A landscape with many valleys, sampled at points; each row gives a point and its height.
From any point a ball takes the steepest step (drop divided by distance) to one of its 2 nearest points. It stops when none of these is lower. Distance is the straight distance between rows; heights are no part of it.
gapi (h 17.5): -40	46	-1	8	-2	20	-38	5	19	6	11	-1	-12	-18	-35	11	9	-15	-22	4	-20	-8	-10	-42	-37	22	-14	-43	0	50	-31	20	-19	32	30	-52	-73	3	-5	-5	34	-6	8	21
galuv (h 63.0): 21	10	-11	-34	-25	42	1	14	31	-9	-8	32	-44	-39	-14	12	9	-27	-35	-27	-13	19	-10	-22	-24	37	39	9	36	26	-25	28	16	29	-9	-32	-18	32	3	0	8	-19	-3	4
Viner (h 42.3): 34	-17	-35	2	-1	-41	59	1	4	13	-23	-1	3	20	36	16	37	3	-37	-5	-50	16	12	13	-13	-11	-7	-24	-8	-4	3	-16	-10	29	-13	34	22	-5	28	2	7	22	-64	-17
rer (h 31.6): 17	28	-18	-45	29	-17	29	3	-2	-3	-25	4	-10	-21	34	8	12	10	-38	-31	-12	24	-4	-42	-35	-1	-16	-20	-8	4	10	3	-5	-7	-17	32	-1	-25	17	-25	-5	23	-10	20
lat (h 1.5): 38	-12	9	7	-8	-55	-24	4	-18	-14	-6	26	-44	23	-33	10	-11	0	-8	-54	-25	6	35	27	19	6	37	-50	26	-28	0	-13	-15	24	36	17	-31	15	-4	-22	11	16	-26	1
sezar (h 55.2): -15	20	52	-2	3	35	-37	33	-12	4	3	27	-10	-54	-65	11	-10	-14	7	-15	18	-66	-7	-20	-10	51	17	-29	6	-4	-23	18	-5	17	45	-31	-30	-33	-4	12	32	2	0	-32
Nam (h 32.4): -8	19	-2	10	7	-41	-28	-5	-2	-21	8	-29	-19	14	-19	-18	-7	21	-5	-14	-15	32	12	-27	-6	-1	-14	-29	14	-6	15	-9	2	6	11	-3	-23	-7	-10	-32	10	25	3	22
tati (h 7.1): 18	-18	-15	36	15	-46	-18	3	-40	4	8	37	-26	16	-26	1	-30	29	23	-34	5	-2	26	48	46	-22	43	-14	42	-19	-13	1	-30	-1	21	35	-2	45	-10	-27	9	15	2	-2
nozip (h 11.2): 21	-27	6	-21	-5	-12	-44	14	-23	6	9	50	-28	-8	-27	3	-31	13	4	-38	23	8	18	25	16	-5	59	3	48	-20	1	11	11	-22	17	5	11	13	-20	-30	9	12	12	-13
vez (h 20.2): -15	2	40	8	9	11	-15	24	-18	-9	12	-21	28	15	-29	24	11	-27	26	26	-2	-46	8	-19	17	-25	-44	-23	7	9	47	-39	63	8	-2	-28	26	-43	7	2	6	42	-13	-14
Fud (h 44.4): 28	8	12	-1	13	-4	12	26	-8	-41	16	-6	-25	-24	-9	7	-68	36	21	-32	29	-6	-7	19	45	-31	-6	16	25	-29	7	0	3	-24	-15	43	15	14	-5	-21	-31	23	-11	-14
piz (h 46.6): 1	41	2	-39	-48	70	9	13	31	17	21	-4	-29	-54	15	19	2	-7	-35	1	31	13	-30	-3	-11	14	44	8	-14	-10	-26	17	41	-1	29	-39	-55	-11	4	-1	-13	-47	32	24
sef (h 17.2): -13	3	47	15	-8	20	-38	-6	-3	-10	25	-19	33	0	3	21	-21	0	43	29	18	-22	0	3	40	-29	-68	4	-14	-8	31	-48	44	-43	-14	-18	34	-43	22	-1	-23	49	-7	-14
tana (h 54.8): 7	-6	-12	-5	27	-42	3	-17	-19	-3	-25	35	-13	3	22	-30	-29	46	-2	-51	2	13	12	11	-3	12	24	-34	-11	-22	-11	-2	-77	-29	26	51	-15	-3	4	-27	-7	9	-14	14
funog (h 14.2): 0	-10	20	17	0	9	-34	-13	-23	23	32	-11	33	14	-3	30	17	8	39	14	15	-12	18	22	15	-31	-40	29	26	-21	36	-21	38	-46	-17	1	20	-30	6	-28	-14	36	13	20
nel (h 4.5): 30	-22	-38	31	25	1	33	-8	-45	1	10	14	23	70	-20	5	-6	-17	18	8	-41	-38	25	43	8	-33	46	29	16	26	-16	-11	-17	6	9	23	14	47	4	44	-4	-16	-25	-29
kef (h 37.2): -3	0	45	4	14	36	-7	-9	10	6	22	23	33	-16	14	18	-25	33	33	12	13	-48	-1	27	41	-4	-32	33	-6	1	2	8	3	-69	28	13	14	-32	10	16	-30	24	-9	-18
nal (h 14.9): 2	-32	-40	39	10	-9	-29	-26	-42	35	21	42	2	43	8	-10	-1	5	16	-1	-14	-9	18	44	5	-9	62	-1	-10	20	-28	27	-52	-10	33	-3	-19	46	-15	-4	2	-52	35	16
dula (h 44.5): -24	-38	33	10	-33	-17	-28	-7	-1	-17	-13	8	5	3	-26	-37	-30	34	30	4	46	-20	18	42	62	-2	1	10	13	-40	2	-39	-18	-12	10	20	18	-16	-15	10	19	14	0	-27
bem (h 49.0): 19	32	5	-27	-49	27	0	16	33	-17	9	-27	-15	-34	-5	3	-5	-13	-15	-7	23	42	-11	-21	-13	4	25	35	9	-26	-8	3	54	4	2	-19	-10	5	2	-7	-14	-17	22	10
tar (h 9.8): -19	0	-25	58	-8	-3	0	-36	-22	29	13	-14	15	23	20	-11	46	23	49	25	10	9	2	50	-12	-7	-23	38	-22	3	-6	23	-21	-3	-50	22	11	34	1	2	-24	-26	23	43
Sevan (h 36.0): -34	30	22	16	22	-20	-26	19	11	-43	-2	-20	-15	-14	-26	-36	-34	16	7	2	2	-8	-4	-52	9	21	-34	-58	-29	12	9	-15	-4	4	18	-23	-1	-19	2	5	4	26	-14	-9
dola (h 19.9): 26	43	39	-14	-36	5	-36	16	5	20	19	-12	-27	-4	-22	42	37	-22	-27	-1	4	30	15	-11	-24	28	32	-19	38	-6	-28	26	63	21	-11	-54	-25	3	37	-30	8	38	-13	12
gos (h 38.4): 28	-14	-27	31	6	-17	68	4	-19	-11	-1	-16	22	54	14	11	23	-4	-5	5	-73	-38	7	30	3	-23	-6	-12	-14	28	1	-27	-12	28	1	32	12	9	29	43	-8	10	-79	-35
nusi (h 17.7): 29	-20	-11	-38	-18	-29	16	-15	4	31	-22	8	17	13	47	3	48	-2	-43	11	15	58	14	-12	-33	-3	25	3	-15	-49	-12	-10	1	7	-45	10	38	-12	25	-22	-2	14	-7	34
Dirap (h 19.8): 13	22	-41	1	39	-13	4	28	5	-18	2	-27	1	-14	-22	-10	-12	9	-14	-18	-26	43	10	-50	-12	-9	8	21	36	6	21	-3	40	12	-40	-23	2	47	-21	-60	5	8	5	40
Dafe (h 32.9): -36	-34	-4	1	-20	-35	10	-20	23	1	-27	-26	24	32	10	-28	35	-17	-13	41	17	34	10	-14	-8	-18	-30	-8	-21	-24	19	-42	-13	35	-23	-2	16	-16	-14	12	33	1	17	9
Fesis (h 27.3): -29	-13	-17	67	43	0	25	21	-28	-26	9	-1	-12	29	-21	-14	-28	14	34	5	-51	-55	3	36	32	14	3	-4	-10	39	2	13	-22	17	35	7	-17	55	-18	19	-11	-10	-24	-20
nuzo (h 24.9): -18	2	5	5	-6	0	2	24	18	-33	-10	-22	6	-21	-45	-16	1	-29	-15	5	9	-2	-20	-47	-23	9	-16	-4	13	29	22	-37	37	72	-16	-39	18	-16	-21	8	47	-6	8	-26
muz (h 21.3): 8	22	42	10	-26	-7	0	35	6	-13	12	-14	-38	-24	-28	29	19	-43	-29	5	19	12	-14	-32	-21	22	-35	-54	15	17	-9	0	35	37	-20	-33	-15	-9	44	7	30	28	-4	-60
Naf (h 12.2): 43	-30	-16	-33	-45	-18	26	2	5	28	-7	-7	37	-2	33	12	28	9	-3	5	24	35	14	21	1	-24	28	49	8	-50	-30	-10	17	-1	-61	26	59	14	29	-20	-16	8	-33	23
tuda (h 9.2): 0	22	-27	10	19	34	7	-11	5	29	35	-6	2	-2	22	32	27	9	-3	21	-47	-4	2	10	-26	21	2	32	2	50	-18	61	20	-32	0	-30	-30	28	1	-14	-24	-9	5	40
benal (h 7.3): 44	-43	-8	0	-47	-39	-13	7	-28	19	-6	-2	23	17	-13	6	31	7	12	-6	21	28	32	45	21	-29	40	10	36	-58	-2	-31	24	16	-34	24	38	21	22	-29	9	28	-21	18
vak (h 20.7): -32	15	7	-29	19	56	26	15	46	-13	-21	1	16	-60	-1	-11	-7	-22	-11	16	-4	-41	-28	-28	0	22	-30	11	-18	54	-11	5	-8	17	-3	-29	5	-19	-11	40	13	-19	-1	-22
deto (h 42.0): 7	-6	46	-11	-31	17	-13	13	8	-35	8	9	-19	-31	-20	-4	-64	23	36	-22	56	-9	-5	33	45	-7	16	38	26	-40	-1	-18	11	-44	12	26	18	-10	-12	2	-20	7	3	-48
kufeg (h 13.3): -34	10	-5	2	11	21	-21	-29	7	30	15	22	-2	9	7	15	23	-1	-6	18	-28	-13	-4	2	-34	29	3	-15	-13	47	-20	40	-20	-12	46	-31	-55	-5	-3	5	2	-11	19	34
puza (h 7.7): 25	17	14	-9	3	-41	7	26	-24	-21	-24	16	-43	17	-34	19	16	-31	-29	-50	-29	2	18	-30	-15	9	23	-61	29	-17	10	-25	16	55	16	12	-25	0	11	-6	22	17	-29	-18
fuli (h 42.6): 19	8	3	-57	-58	23	7	-9	17	14	-2	16	-28	-29	49	3	-17	8	-36	-11	37	30	-26	8	-10	2	49	-9	-45	-28	-19	6	4	-12	33	19	-38	-13	9	-7	-28	-36	25	17
sosev (h 2.0): 0	-30	33	-34	14	9	12	8	-16	32	-33	33	36	6	5	0	21	-5	1	-1	32	-54	4	-7	-1	0	0	3	-9	-20	12	-28	9	-4	13	11	42	-69	1	37	11	7	-12	-24
Gan (h 36.4): -24	1	-10	3	-40	11	-14	-27	27	-15	14	-42	29	1	-11	-25	-36	6	31	30	48	18	4	10	41	-29	-29	51	0	-36	5	-25	-6	-24	-19	-10	15	-16	-30	-1	2	-25	46	1
Zor (h 42.2): -60	-16	-16	53	22	-6	-9	-13	-11	-22	6	-16	7	8	-28	-45	-39	35	48	20	7	-29	7	20	49	2	-8	15	-1	6	4	-4	-33	-15	16	-8	-14	25	-41	-5	13	-11	35	-6
gid (h 52.2): -44	-8	-5	16	7	4	17	-31	15	29	-1	-7	17	31	49	7	60	-16	-15	59	-22	4	-14	-2	-35	11	-58	-22	-55	40	-5	16	-8	-17	1	-12	-10	-12	18	27	-10	0	11	-4
miro (h 14.4): -15	-10	-23	64	-4	-26	-4	-32	-62	48	4	26	1	58	0	-23	29	14	39	4	24	-16	1	65	0	-8	20	0	-15	-23	10	3	-52	-14	-37	52	11	24	-6	-6	-8	-36	39	35
bozis (h 39.9): 35	-23	24	-20	0	2	-5	-2	-12	25	13	41	21	-7	23	16	-24	36	10	-15	30	-23	0	45	23	-22	5	26	9	-16	-10	1	-17	-64	9	40	32	-19	11	8	-16	14	-23	-16
Zesir (h 5.5): 52	-7	-20	-12	34	-7	37	22	-26	24	7	27	-5	27	-1	24	12	-4	-33	-30	-50	-40	4	10	-5	-3	36	-11	35	27	6	14	3	-8	15	4	-7	6	8	23	4	1	-53	-17
Povup (h 29.0): -13	18	-20	-40	1	39	24	-12	46	-1	-11	-36	32	-27	22	-4	-5	-23	-13	21	2	28	-15	-39	-10	-16	-23	54	-26	7	8	-4	30	11	-26	-21	5	-3	-20	-1	-3	-37	30	25
Soz (h 60.6): -5	23	-16	-35	-23	32	-7	-14	38	-2	-22	32	-30	-25	18	2	4	-14	-48	-16	-18	19	-5	-17	-32	33	26	-35	-9	44	-47	22	-32	16	24	-20	-48	12	12	15	5	-21	-1	11
gobe (h 27.0): -20	27	-15	-10	31	-40	19	-8	5	4	-10	-18	-5	13	37	3	39	-1	-35	9	-17	58	-3	-60	-47	-8	-43	-50	-35	-6	11	-2	-6	-3	-28	9	-10	-8	26	-27	-8	21	12	25
kug (h 45.8): 7	-31	-1	5	-37	-44	19	4	30	-6	-31	-7	-14	15	15	13	42	-20	-35	14	-14	47	14	6	-3	-6	-22	-33	-12	-19	-9	-26	17	36	-16	17	6	8	36	13	9	39	-41	-39
gumo (h 24.1): -20	-11	20	52	18	-1	-16	30	4	-57	29	-16	-21	7	-45	-17	-54	12	32	10	-29	-39	-1	26	61	22	-9	-22	25	16	17	9	-12	21	23	-33	-16	42	-23	10	-4	14	-25	-21
pimos (h 17.9): 34	46	48	-3	-35	16	-29	24	-3	-31	18	-8	-56	-32	-40	24	-13	-26	-2	-25	33	7	-21	-41	-28	20	0	-14	45	-4	4	10	45	10	-11	-16	0	-28	23	-18	12	24	2	-24
luf (h 31.0): -15	9	-19	83	19	-29	16	-11	-49	-2	7	7	-7	47	-11	-16	12	35	49	-8	-29	-41	-3	74	24	2	-16	-9	-39	28	-8	2	-33	17	13	50	-7	36	20	14	-29	-14	-33	-16
zolot (h 10.1): 36	-22	-36	4	26	11	-18	-22	-39	30	28	39	26	82	-11	4	7	-33	0	-6	-49	-29	25	20	-14	-19	77	10	-11	30	-24	21	-26	-17	29	-7	-11	35	-1	29	-13	-46	10	-13
Zenin (h 22.6): 15	5	-22	15	15	-29	27	-21	-8	33	0	-23	14	21	48	12	59	4	-14	13	-25	44	6	-11	-47	-5	-18	-4	-21	-21	2	16	-5	-9	-44	22	17	5	25	-42	-20	19	2	58
pakeg (h 19.7): -6	-29	-15	-7	4	-23	-30	-24	-31	28	4	30	0	45	-3	-13	13	0	-2	-11	-6	11	28	10	-16	6	40	-28	0	-22	6	8	-42	-5	28	6	-20	4	-11	-21	8	-17	32	47
Viku (h 16.5): 17	22	-10	-1	27	-19	16	32	-1	-11	5	-25	-1	-4	-24	11	33	-20	-29	-9	-50	17	6	-52	-12	3	-4	-15	29	17	39	-12	63	57	-35	-21	8	23	-6	-25	28	21	-24	20
Koru (h 51.1): -17	-12	23	-10	26	-21	0	11	-22	-14	-39	28	-5	-7	-1	-38	-20	50	8	-34	13	-10	30	-13	21	26	6	-25	-28	-51	19	-14	-39	-18	34	28	11	-37	4	11	10	19	-15	-6
Masom (h 15.0): 26	-10	-16	8	16	49	27	40	18	0	35	4	-5	-21	12	44	-9	-12	-3	23	-21	-27	-14	24	34	3	2	53	62	39	3	57	10	-19	-17	-28	15	48	-12	24	-16	2	-40	-33
funan (h 50.9): 22	5	-6	-7	-25	27	5	31	36	-41	4	-23	-35	-33	-32	-5	-13	-25	-6	-6	-3	39	-15	-25	-1	24	24	48	55	-7	12	12	48	33	-27	-35	8	44	-13	-8	5	-7	-9	-10
dutov (h 24.7): -5	-13	30	-10	13	-21	-17	-26	-18	38	-5	30	6	28	30	-2	25	13	-3	5	13	-1	5	1	-16	6	-1	-34	-18	-27	8	0	-36	-37	23	26	1	-43	8	3	-4	17	9	20
vik (h 14.5): 19	-1	-2	-39	11	20	12	22	0	4	-18	17	9	-48	-21	21	11	-23	-17	-29	15	-18	-14	-39	-33	7	-3	33	40	11	16	-8	55	23	-31	-16	29	-30	-16	-11	26	-1	22	1
rilen (h 50.2): -30	3	6	40	15	-6	-21	-36	-11	1	23	-31	8	14	28	1	30	7	23	43	-28	-2	-14	18	-12	7	-65	-13	-54	31	11	7	-1	-28	-7	13	-2	-1	0	-3	-31	4	4	9
bur (h 33.0): 2	-6	21	1	5	-13	9	18	14	-17	-14	7	-17	-4	8	4	-4	8	-14	-9	-25	-18	0	15	22	16	-14	-29	4	11	1	3	-13	5	22	14	-8	-9	12	15	-5	36	-50	-26
sefon (h 17.6): 8	-38	-10	1	28	20	-2	41	-4	-18	-18	55	-51	-11	-24	-3	-43	-15	-5	-34	-7	-30	-6	8	26	23	61	5	46	13	-3	14	-24	15	36	-20	3	45	-44	19	9	-13	-26	-50
Didak (h 52.9): -8	-12	4	-25	-4	1	18	7	6	5	-31	7	17	30	-19	6	34	-50	-33	17	-19	-10	15	-15	-12	1	15	-20	0	14	-4	-29	10	60	25	3	-2	-13	6	37	26	-6	-1	-18
bupif (h 19.1): -8	-7	1	-16	-7	66	20	16	57	-16	10	7	-4	-37	4	6	-15	-22	-9	26	-16	-37	-26	23	28	30	-6	34	21	51	-9	40	-13	5	12	-35	-2	14	-20	52	-3	-12	-33	-40
varup (h 57.6): -14	4	14	-37	-3	36	-30	12	10	5	-27	53	-23	-52	-17	-15	-13	-2	-20	-35	9	-35	-17	-19	-27	49	36	-34	-12	29	-43	16	-42	1	42	-14	-26	-16	1	14	21	-20	6	-13
kebar (h 48.4): -22	-24	30	20	-60	-30	-28	-9	28	-3	1	-13	4	30	-1	11	33	-13	-8	41	23	48	14	26	12	-15	-34	-34	-9	-14	-8	-26	16	6	6	-8	-9	-6	40	19	4	45	-17	-36
bubi (h 52.4): 29	17	8	-13	11	24	-8	37	12	-32	28	-20	-17	-30	-25	25	-19	-17	0	-5	-14	-5	-6	-20	22	1	-21	14	52	11	36	14	55	9	-37	-37	13	9	-12	-17	-13	22	-17	-6
lovol (h 33.1): -16	22	-19	-26	2	32	2	-16	19	1	-7	-37	25	-13	16	-19	-47	-5	15	-11	45	24	-20	-34	11	-34	-24	51	-23	-39	24	-29	2	-19	-4	-18	0	-21	-40	-20	-12	-51	61	27
lipi (h 23.0): -3	21	48	4	-2	9	-1	42	-26	13	12	-18	1	15	-39	54	38	-50	-13	23	-3	-36	12	-24	-8	-9	-38	-58	16	20	18	-10	52	28	-3	-27	-16	-20	40	2	19	42	-17	-39
Gegol (h 55.6): -3	-22	-34	-13	11	-15	28	-15	2	28	-28	8	26	34	24	-4	53	-22	-38	12	-36	14	5	-14	-32	6	16	-5	-12	15	11	-5	-19	32	9	-3	-4	0	-5	14	21	-23	2	25
Pamol (h 29.3): -2	6	17	13	1	-32	-20	-8	-16	11	9	2	-12	38	-4	31	34	-7	-11	6	-34	4	17	10	-6	2	-7	-42	4	3	0	8	12	7	35	5	-37	-3	17	-6	6	29	-14	5
perig (h 21.2): 10	-18	12	24	3	15	-31	34	10	-28	32	23	-43	-13	-32	24	-35	-9	19	0	-3	-11	4	38	51	18	19	10	70	5	2	32	-8	12	22	-23	-13	52	-29	7	-3	4	-27	-37
Pifig (h 9.4): -7	-19	-4	-41	35	19	44	19	2	5	-44	18	36	-30	9	-3	7	-6	-10	-22	11	-50	-21	-43	-10	9	-18	30	-5	14	16	-24	18	18	-22	-10	48	-51	-18	25	22	-8	0	-20
zume (h 47.9): -4	33	-5	11	5	0	4	-14	19	-27	26	-49	-3	-18	19	1	-12	-1	4	35	-42	15	-9	-1	4	-9	-34	-14	-27	34	5	16	14	-12	-8	4	-17	27	9	-14	-25	9	-9	20
Tamev (h 44.3): -31	-39	-21	41	-33	-33	-10	-18	-22	-5	-9	-5	18	35	-31	-36	-13	13	42	23	26	-22	14	47	67	-20	9	20	23	-23	2	-27	-23	17	-9	21	5	24	-19	11	31	-9	29	0
Vanet (h 43.3): 9	-50	8	-8	-54	-22	-15	-20	30	-24	-28	34	-19	-17	4	-33	-30	7	4	-18	15	5	4	53	35	13	37	-3	-13	-7	-33	-9	-46	7	21	22	11	14	-5	29	4	-13	-21	-39
megat (h 12.0): 12	-24	-13	-7	26	-5	11	16	-13	4	-19	35	-4	30	-17	-6	-20	-13	-11	-33	-41	-34	19	14	11	11	49	-17	14	19	-9	1	-29	12	54	2	-16	22	-18	27	3	-20	-24	-17
tobug (h 39.0): -22	15	25	-5	-32	13	-22	-5	41	-46	14	-33	5	-24	-24	-30	-46	7	24	19	37	1	-16	-2	30	-3	-27	19	-13	-6	4	-22	10	-10	13	-16	13	-29	-23	13	-3	2	8	-32
Fifu (h 36.9): 36	29	-4	-52	-18	11	44	14	6	-8	-23	-8	-43	-34	44	6	-15	7	-38	-44	17	24	-29	-22	-20	-6	11	-10	-27	-22	6	-8	16	-20	11	51	-19	-18	13	-20	-19	-9	-10	1
tini (h 42.5): -18	3	8	-17	-55	-7	-8	-35	42	-14	-10	-28	-4	0	26	-18	-17	6	-16	31	32	55	0	18	5	-8	-8	-3	-43	-23	-28	-7	-29	1	17	16	-17	-5	9	19	-9	-14	18	-1
Rog (h 47.4): -31	36	21	-14	-34	7	-13	-4	42	-16	-9	-11	-23	-15	3	-9	-12	-15	-32	19	39	38	-21	-33	-23	9	-23	-42	-44	7	-36	3	-4	2	22	-10	-41	-17	35	26	-5	-2	23	-31
Mizop (h 38.3): 11	-6	14	-25	-31	13	25	-5	43	-32	-22	3	-23	-30	28	-10	-33	8	-21	-12	1	2	-14	27	14	20	8	1	-18	13	-26	11	-34	-8	22	28	-3	4	6	34	-16	-5	-34	-34
zafes (h 11.1): 21	-18	2	22	-8	-39	-26	-15	-55	25	16	-10	13	43	-18	8	28	19	31	0	18	13	34	31	11	-30	1	-6	34	-57	31	-23	15	-14	-16	33	12	-7	16	-47	7	33	9	41
gola (h 25.3): -35	33	-8	-10	30	44	-10	-16	40	-9	11	-29	33	-36	1	-4	-24	-26	15	28	-18	-12	-23	-39	0	-6	-53	16	-25	39	8	-1	16	-13	-1	-47	-1	-13	-21	7	-7	-20	30	16
sifut (h 14.7): 39	23	21	-25	-19	-4	-42	11	-11	-23	14	13	-49	-21	-30	10	-25	10	-7	-48	28	33	4	-14	-24	6	36	0	45	-31	6	10	34	-18	10	10	-10	-9	-2	-34	-9	17	7	10
tozel (h 37.3): -25	-28	-7	10	-50	-28	6	-49	22	3	-19	-25	16	19	31	-33	6	3	13	36	33	49	13	29	7	-19	-7	2	-26	-45	-16	-14	-60	11	-44	28	17	1	-2	6	17	-17	21	35
Nad (h 21.0): 2	66	12	-6	-30	19	-44	7	16	7	28	-8	-27	-17	-25	28	5	-10	-26	1	15	32	2	-47	-44	17	9	-28	8	11	-37	27	26	16	7	-44	-51	-8	19	-19	15	8	24	23
misa (h 46.9): -15	-54	-10	-41	-24	-7	1	-9	16	-5	-40	31	-2	-15	-7	-40	-12	-6	-7	-15	20	-3	-4	8	-2	18	34	16	-2	2	-9	-16	-18	18	10	-1	28	-11	-32	22	17	-21	3	-28
rut (h 19.0): -13	-7	-27	26	35	-15	3	-31	-43	35	-4	29	-1	18	35	-26	-16	29	33	-6	33	5	0	25	-12	-17	24	15	-8	-23	0	21	-79	-49	-28	35	11	20	-16	-25	-3	-33	54	45
ruvir (h 33.8): -32	18	43	-22	3	44	-13	-20	36	12	-8	17	31	-29	13	1	-9	1	13	28	31	-30	-9	-12	11	17	-32	11	-42	-5	-17	10	-11	-44	35	-8	5	-58	6	35	-16	6	17	-20
peror (h 28.9): -44	-3	-13	12	7	-46	16	9	19	-34	-27	-27	13	14	-8	-39	9	-16	-22	25	-7	32	-7	-47	-9	-4	-38	-46	-30	19	29	-52	6	60	-10	-18	9	3	-10	12	37	2	-1	-20
molu (h 39.1): -31	-34	-21	26	38	-7	21	-11	-30	-2	-9	-21	36	29	5	-25	-7	12	39	14	-5	-39	0	2	26	-19	-42	25	-12	-10	41	-30	-3	-12	-36	5	39	-11	-33	-10	4	-7	25	20
pok (h 42.7): -11	11	32	-24	-40	-3	15	1	26	-49	-29	-28	-29	-28	2	-37	-41	1	6	-9	46	23	-29	-46	-10	-4	-15	-4	-36	-21	1	-39	14	8	3	17	18	-38	1	11	5	-2	13	-41
Rado (h 50.0): 19	-45	-18	-42	-25	-11	-9	-4	0	-4	-40	43	0	14	-22	-24	17	-51	-28	-32	-8	-2	10	-7	-12	2	62	-24	-11	6	-10	-27	-9	61	25	1	11	-3	-10	17	26	-34	15	-10
raka (h 29.4): -29	17	30	-3	43	3	-10	-15	0	9	-19	2	15	-9	30	-7	3	14	9	9	-1	-16	-5	-41	-10	15	-48	-28	-48	-11	7	3	-21	-35	12	6	2	-49	13	9	-14	21	18	7
fufat (h 41.5): 0	-15	-36	36	54	7	29	-18	-41	35	4	3	32	18	42	7	-7	28	48	3	10	-32	-13	16	1	-32	-36	59	-15	5	10	9	-16	-43	-48	19	46	1	-21	-3	-17	-21	15	7
Vata (h 23.8): 1	-1	-6	-11	-10	14	-12	-29	-6	26	25	22	18	3	35	-8	-30	25	26	11	56	26	2	36	15	-29	32	29	-9	-42	-15	13	-55	-53	-1	26	-1	13	-14	-9	-25	-41	71	43
golo (h 33.2): -8	24	-21	21	52	14	-21	-29	-31	17	25	0	0	11	25	15	4	18	25	-10	-12	6	-6	-8	-36	-1	-28	22	-17	4	13	34	-6	-55	-11	6	-19	2	-14	-45	-38	-17	47	57
Tef (h 21.4): -19	15	-12	4	-9	-2	-24	16	20	-14	-23	-6	-16	-12	-47	-19	3	-18	-25	-16	-14	22	-5	-44	-26	21	9	-25	15	29	-4	-11	0	65	15	-36	-38	11	-25	-5	48	-18	3	3
Zotis (h 39.5): -42	23	-12	29	21	-12	-26	-20	10	-44	11	-39	-1	-7	-12	-57	-53	31	34	13	-10	1	-1	-17	22	5	-36	-21	-31	27	5	-13	-31	-22	15	-13	-19	12	-17	-14	-6	0	10	17
fuvu (h 15.4): -24	-18	-14	-10	44	30	35	0	4	26	-15	9	41	0	11	-5	14	-8	-2	19	-25	-59	-13	-12	-5	10	-16	27	-9	48	15	11	-2	-6	16	-26	10	-25	-24	36	7	-19	-2	-5
zub (h 47.0): -6	10	45	-37	8	4	14	10	5	-25	-47	17	-17	-37	14	-18	-19	24	2	-32	38	-9	-8	-46	-8	22	-17	-10	-45	-41	2	-21	-1	-23	4	33	26	-61	20	16	-10	26	-8	-36
bifu (h 43.7): 24	-20	-37	19	46	-4	26	-21	-43	57	19	13	31	17	47	8	11	30	11	-7	-5	-23	-25	29	-26	-40	21	51	-3	18	-6	28	-29	-47	-29	13	25	16	11	24	-5	-29	-18	-13
valar (h 17.4): 29	35	10	-28	1	12	-11	27	1	11	7	-7	-8	-33	-35	27	30	-19	-22	-21	5	22	4	-49	-39	19	25	22	58	-8	1	9	74	24	-41	-41	8	-1	7	-42	18	14	10	27
buto (h 36.3): -16	-15	-5	12	20	-31	8	-30	-2	-8	-12	-39	23	23	25	-25	6	-3	13	19	8	22	-1	-31	-3	-27	-58	-2	-25	-31	42	-39	-12	-3	-54	4	41	-32	-20	-18	9	4	27	30
voz (h 30.8): 7	45	1	40	0	-6	-30	-31	-20	2	49	-46	3	15	10	8	7	26	34	13	2	33	5	12	-8	-14	-20	15	-15	-15	-1	23	17	-37	-14	17	-23	18	16	-47	-43	-5	35	61
Zogaf (h 45.6): 23	17	-14	7	-8	5	20	12	9	-10	20	-46	21	-20	13	13	-5	12	17	13	-12	27	6	10	21	-30	-12	32	8	-11	-6	22	27	-6	-32	14	11	40	13	-22	-29	11	-7	28
Fop (h 34.5): 6	-8	-18	45	26	-19	24	-14	-38	18	12	-1	8	43	22	6	33	15	2	2	-51	-37	-3	37	-19	8	-8	-9	-27	32	1	10	-21	-7	21	35	-13	2	13	19	-16	-7	-43	-10
pebab (h 46.5): 19	-45	-31	-7	-3	-2	22	-8	11	27	-1	21	32	-5	32	-3	-16	19	-6	3	-1	-14	-9	44	14	-24	36	40	4	27	-29	23	-41	-21	-8	-2	26	22	-4	49	8	-28	-30	-34
Tazem (h 12.9): 16	13	10	-13	-7	-29	3	31	-27	7	-16	-12	3	22	-42	23	45	-42	-32	-11	-1	26	20	-44	-37	-5	17	-25	29	-17	20	-31	62	68	-17	-5	2	-14	18	-18	35	18	3	-5
sir (h 11.0): 46	-10	-27	-15	33	27	56	40	7	11	13	2	-2	-1	7	30	18	-10	-39	-10	-44	-28	-9	0	9	1	4	31	51	36	25	26	34	7	-37	-17	25	24	-1	8	6	12	-54	-10
rok (h 42.9): 36	-1	-19	-4	-3	-8	17	-3	-10	20	13	12	14	-11	26	16	-12	33	18	-9	17	21	8	43	10	-36	19	31	11	-14	-29	29	-19	-27	-12	44	21	26	18	-9	-21	-4	-3	19
teza (h 27.8): 2	30	0	7	-23	20	-10	-13	-2	25	44	-28	23	-3	35	16	-11	25	19	17	35	35	-1	22	15	-22	17	31	-19	-50	-10	12	6	-35	13	-1	-37	7	1	-26	-36	-37	62	58
zivoz (h 53.8): -7	17	39	-8	13	32	-12	36	-2	-10	13	4	-16	-34	-49	24	-3	-26	4	-5	-4	-55	-14	-14	7	23	-14	-13	41	19	23	20	33	24	7	-34	-7	-27	-5	9	11	17	-19	-22
nol (h 5.1): -13	11	-35	36	16	19	11	-24	-2	22	16	-39	31	4	36	7	42	0	21	43	-37	19	-5	12	-33	13	-21	48	-35	30	-8	39	17	-10	-42	-13	-2	35	3	-25	-40	-24	14	50

Call two points neighbours if one is among the 2 nearest of the other. Go from one point of each pair to the other, from neighbour to neighbour, staying as low as possible. Name the highest point that can't be avoided.
sosev, nol: Nad
lat, benal: lipi
Zesir, sosev: vak

Write out the way that a ball takes from each point below.
rilen: zume, Zogaf, rok, bozis, kef, ruvir, raka, dutov, pakeg, nal, zolot, nel
pebab: rok, bozis, kef, ruvir, raka, dutov, pakeg, nal, zolot, nel
sezar: zivoz, bubi, funan, bem, piz, fuli, Fifu, rer, gobe, Zenin, nusi, Naf, benal
